The views of a scene show one set of named points, each view turned or mirrored, shifted and resized as a whole, with a little noise and some points left out.
In the rows, zero is written as 128.

Scene 1
View 1
k350: [129 108 121 141 125 114 141 138 128 125 131 119 148 112 108 153 138 120
 112 124 111 132]
k907: [113 115 140 104 148 115 142 144 102 127 131 104 154 124 129 150 148  93
 138 116 123 132]
k545: [120 115 134 112 144 128 134 148 112 121 109 112 146 121 124 155 148  82
 122 121 120 130]
k96: [136 116 118 124 129 115 133 148 117 123 121 117 150 108 111 150 139 114
 106 114 107 130]
k263: [148 144 104 134 111 125 147 134 133 122 118 118 149  87  99 136 134 123
 102  94  78 144]
k137: [106 101 144 119 144 103 149 135 111 129 149 105 157 130 128 153 143 107
 148 126 133 129]
k391: [114  90 131 155 129 123 143 136 141 121 125 124 139 123 113 164 144 100
 121 145 125 127]
k191: [104 118 150  90 160 108 146 140  91 130 139  97 159 131 138 147 149  87
 157 111 133 132]
k730: [ 98 123 151 113 145 113 166 120 112 130 154  97 156 126 136 142 145  88
 173 111 127 142]
k502: [110  78 146 110 151  83 132 153  93 134 156 107 160 138 131 164 143 126
 133 138 151 113]
k351: [127  97 126 111 139  93 127 156  99 130 139 111 159 122 119 156 139 129
 113 122 127 121]
k801: [124  92 124 153 125 109 138 140 132 125 132 121 146 117 109 160 138 122
 111 135 120 125]
k888: [124 101 128 122 137 106 137 147 113 128 132 112 151 118 119 156 140 117
 117 125 122 125]
View 2
k391: [141 107 113 152 113  94 119 169 118 116  81  70 138 104 108  94 131 130
 114 148  69  82]
k351: [ 98  83 132 132 145  85 108 107 146 126 123 105 148 159  66  88 133 164
 131  97  87 137]
k801: [125 110 124 143 111  82 142 139 115 123 106  89 139 139  82 101 131 147
 110 132  77 104]
k191: [109  54 125 122 197 101  48 101 165 160  70  87 143  98  83  87 150 131
 160 116 114 147]
k888: [114  97 124 136 137  93 111 119 139 131 110  96 142 141  80  92 141 146
 126 121  93 128]
k137: [116  66 134 123 161  82  91 110 130 148  69  90 142 107  77  98 134 143
 137 117 100 121]
k502: [ 93  36 143 124 165  63  85 115 134 119  88 102 148 132  68  85 114 177
 134  74  82 114]
k350: [126 125 117 138 115  96 136 126 129 140 111  93 138 144  80  97 146 134
 118 142  88 121]
k907: [114  79 118 129 172 105  72 114 160 148  88  87 141 116  86  86 149 130
 148 128 105 138]
View 3
k907: [125 145 202 114 165 105 100 131 107 123 174 114 139 112 125 134 158 174
 113 158 140 151]
k888: [139 170 158 105 183 135 101 143 143 136 162  90 146 144 140 142 131 152
 112 153 131 166]
k730: [112 117 208 154 185  85  79 109 108  91 153 125 132 100  99  91 179 209
 118 161 153 137]
k502: [ 96 216 180  84 168 130  91 116 160 106 167  79 127  95 140  86 121 172
 124 148 131 185]
k545: [141 132 187 108 151  99 113 138  99 159 159 132 155 119 134 166 139 160
 104 157 129 151]
k137: [111 158 180 124 176 107  88 117 134 113 150 108 139 103 125 101 145 185
 115 151 138 156]
k351: [133 187 164  94 185 145 101 142 148 132 168  81 138 141 142 136 127 150
 113 150 132 174]
k801: [146 156 116 127 175 128  91 135 156 158 113 117 159 134 147 132 109 165
  98 131 114 162]
k391: [138 142 123 129 153 103  89 123 141 172 106 140 166 106 150 128 105 172
  96 129 105 155]
k263: [201  88 120 164 226 140  99 169 121 159 133 111 164 218 131 196 157 145
  88 146 139 133]
k191: [107 150 229 112 164  92  98 119  98 101 190 106 128  98 110 118 170 183
 121 167 153 150]
k350: [156 136 128 134 187 128  94 141 138 153 128 116 158 154 139 147 127 160
  98 139 122 155]
k96: [166 128 139 130 185 127 102 152 127 166 142 115 162 164 144 173 133 150
  97 146 129 146]
View 4
k907: [134 123 138 110 123 131 102 135  76 124 113 143 127 180 130 119 136 116
 179 135 129 122]
k263: [203 101 121 106 143 128 148  95  91 154 172  95 104 170 145 146 132 116
 116 140 156 124]
k545: [131 102 151 106 137 131 119 126  98 120 124 130 134 173 126 136 133 133
 165 130 122 121]
k351: [154 147 119 115 121 127 134 152  91 142 101 156 122 152 116 126 125 117
 147 143 133 143]
k502: [119 166 120 122 103 136 110 164  85 137  73 175 131 148 102 101 119 120
 163 146 124 143]
k801: [140 126 126 119 119 144 126 124 104 145 123 120 119 133 109 109 107 136
 115 145 139 133]
k888: [147 130 128 117 123 134 125 135  92 137 114 138 121 154 118 121 124 126
 140 142 134 135]
k730: [126 128 125 114 106 143  66 116  50 127 117 123 123 193 136  86 132 106
 190 143 137 107]
k391: [116 107 141 117 123 151 110 115 107 137 125 113 129 133 105 102 103 145
 125 141 134 124]
k96: [164 116 130 109 134 130 138 125  99 141 132 127 117 159 127 139 128 125
 137 136 137 135]
k350: [150 124 123 118 120 143 124 119  97 146 127 117 116 140 113 112 111 130
 120 145 141 132]

Which points are out of place in each view (at most two, in the order of its rows)? Write none if all are in place.
view 1: none
view 2: k391
view 3: k888, k96
view 4: k350

Scene 2
View 1
k521: [132 127  99 149 140 156 189  88 120 118 105  88 137 141  58 129 162 124
 138 140 154  97]
k955: [132 135 108 144 141 143 172  84 119 125 117 113 122 142  99 125 144 110
  98 130 139 119]
k602: [ 92 139 109 130 179 131 154  75 106 158 111 186 103 155 145 132 117  92
  29 137 102 136]
k135: [134 133 100 136 132 147 169  65 108 145 112 125 123 138 143 121 116 101
  91 139 131 142]
k160: [107 145  94 152 183 116 180  78 126 142  85 123 125 137  93 151 128 121
  75 127 135 113]
k591: [162 134 104 157 111 145 185  87 130 106 119  59 135 128  77 121 157 120
 144 122 167 114]
k787: [132 138 114 142 137 137 161  82 120 129 129 129 110 141 127 121 136  98
  76 123 130 136]
k360: [133 132 105 150 142 143 179  90 125 121 113  99 126 139  78 129 153 115
 111 126 147 111]
k427: [ 88 129 107 123 174 154 159  78  97 155 113 190 108 160 127 126 132  90
  50 156  97 124]
k909: [159 129  90 142 107 160 188  63 110 130 102  75 146 132 111 118 129 119
 150 146 160 130]
k415: [120 143 118 140 154 122 150  80 120 138 127 153 101 144 148 126 123  92
  41 115 115 146]
k43: [116 124 118 144 151 162 169 110 119 111 133 133 112 156  61 120 182 103
  96 135 129  93]
View 2
k135: [140 101 191 123 123 116 101 109 135 131 174 106 114 127 122 146 146 138
 119 151 112 117]
k955: [133  98 130 107 137 135  99 105 144 121 159 105  96 118 112 120 146 145
 113 147 119 117]
k160: [151 113 108 129 154 135  89  72 143 126 167 110  78 144 108 130 165 133
 133 133 101 117]
k909: [112  65 166  80 119 159 117 115 144 147 155 123 104 130 133  98 154 147
 109 184 145 109]
k787: [141 111 156 123 133 116  95 112 139 113 167  98 104 108 110 141 139 143
 115 137 109 123]
k591: [102  76 121  61 131 169 108 121 148 128 156 111  91 101 128  79 149 161
 102 178 139 129]
k602: [176 130 159 175 145  87  86  84 136 114 169 100 104 142  96 181 145 120
 135 107  85 107]
k415: [154 133 167 144 135  97  86 100 135 107 180  91 107 113 108 165 141 137
 127 122  88 130]
k521: [122  74  95  84 143 164 108 102 150 130 140 118  86 124 112  90 152 147
 108 160 141 105]
k360: [128  92 111  96 140 147  99 103 146 121 155 108  87 115 111 105 152 147
 112 154 124 119]
View 3
k160: [127 104  74 148 103 124 127  77 114 104 113 106 150 132 146 151 169 110
 142  74 117 144]
k521: [180 108 114 143 131 103 141  97  98 106  98 111 159 137 151 167 130 114
 141  88 100 180]
k955: [145 109 103 156 112 117 132  96 121  95 125 112 160 145 151 151 151 115
 139  92 116 153]
k43: [152 126 114 146 130 121 111 102 122 107 102  91 137 152 152 137 132 118
 121  96 115 199]
k427: [ 97  92  82 166 120 122  99  86 156 127 114  76 139 165 164 120 175 127
 126 119 132 147]
k602: [ 85  96  75 170 103 132 100  85 158 112 133  83 142 162 158 119 184 124
 126 111 139 129]
k415: [105 110  96 170  97 132 111  98 153  88 149 104 154 161 154 126 169 119
 129 106 135 134]
k360: [160 114 112 148 119 113 134  97 110  96 113 112 159 143 151 157 139 113
 138  89 109 170]
k591: [192 117 133 147 122 103 155 109  98  82 122 130 176 142 147 173 124 110
 147  89  97 174]
k787: [132 111 111 166 108 121 122 103 139  90 140 110 161 160 155 138 156 120
 131 110 124 148]
View 4
k787: [150 165 147 112  91 135 139 154 123 127 122 108 110 140 138 102 140 140
 164 145 102 128]
k415: [143 183 149 120  75 134 136 174 130 144 121  98 109 146 149  94 139 137
 185 161 101  95]
k955: [165 143 150 108  90 126 139 142 120 122 122 129 113 133 129 117 141 133
 136 132 106 141]
k135: [167 160 124 128  99 164 125 155 129 124 115 104  95 138 156  93 139 139
 161 143 114 127]
k909: [193 114 121 119 119 162 131 125 120  99 117 136  91 130 137 111 135 140
 106 107 125 177]
k427: [149 176 138 112  69 110 117 149 118 157 119 112 138 128 170 125 168 128
 209 184 103  97]
k43: [140 147 168  90  90  85 146 122 102 129 125 142 143 125 116 143 158 135
 148 144  92 160]
k160: [185 135 157 118  56 109 137 163 131 147 122 149 109 129 146 124 141 121
 128 144 107  92]
k602: [154 180 137 121  61 119 118 168 128 162 118 103 125 134 173 112 159 128
 206 184 105  72]
k521: [179 112 153 100  98 110 141 121 111 115 125 161 117 121 117 139 144 132
  97 114 109 169]
k591: [169 118 157 104 112 137 156 129 117  95 125 146 100 134 102 116 126 142
  86  96 107 186]

Which points are out of place in each view (at most two, in the order of its rows)? Write none if all are in place.
view 1: k135
view 2: k160
view 3: k955
view 4: k427
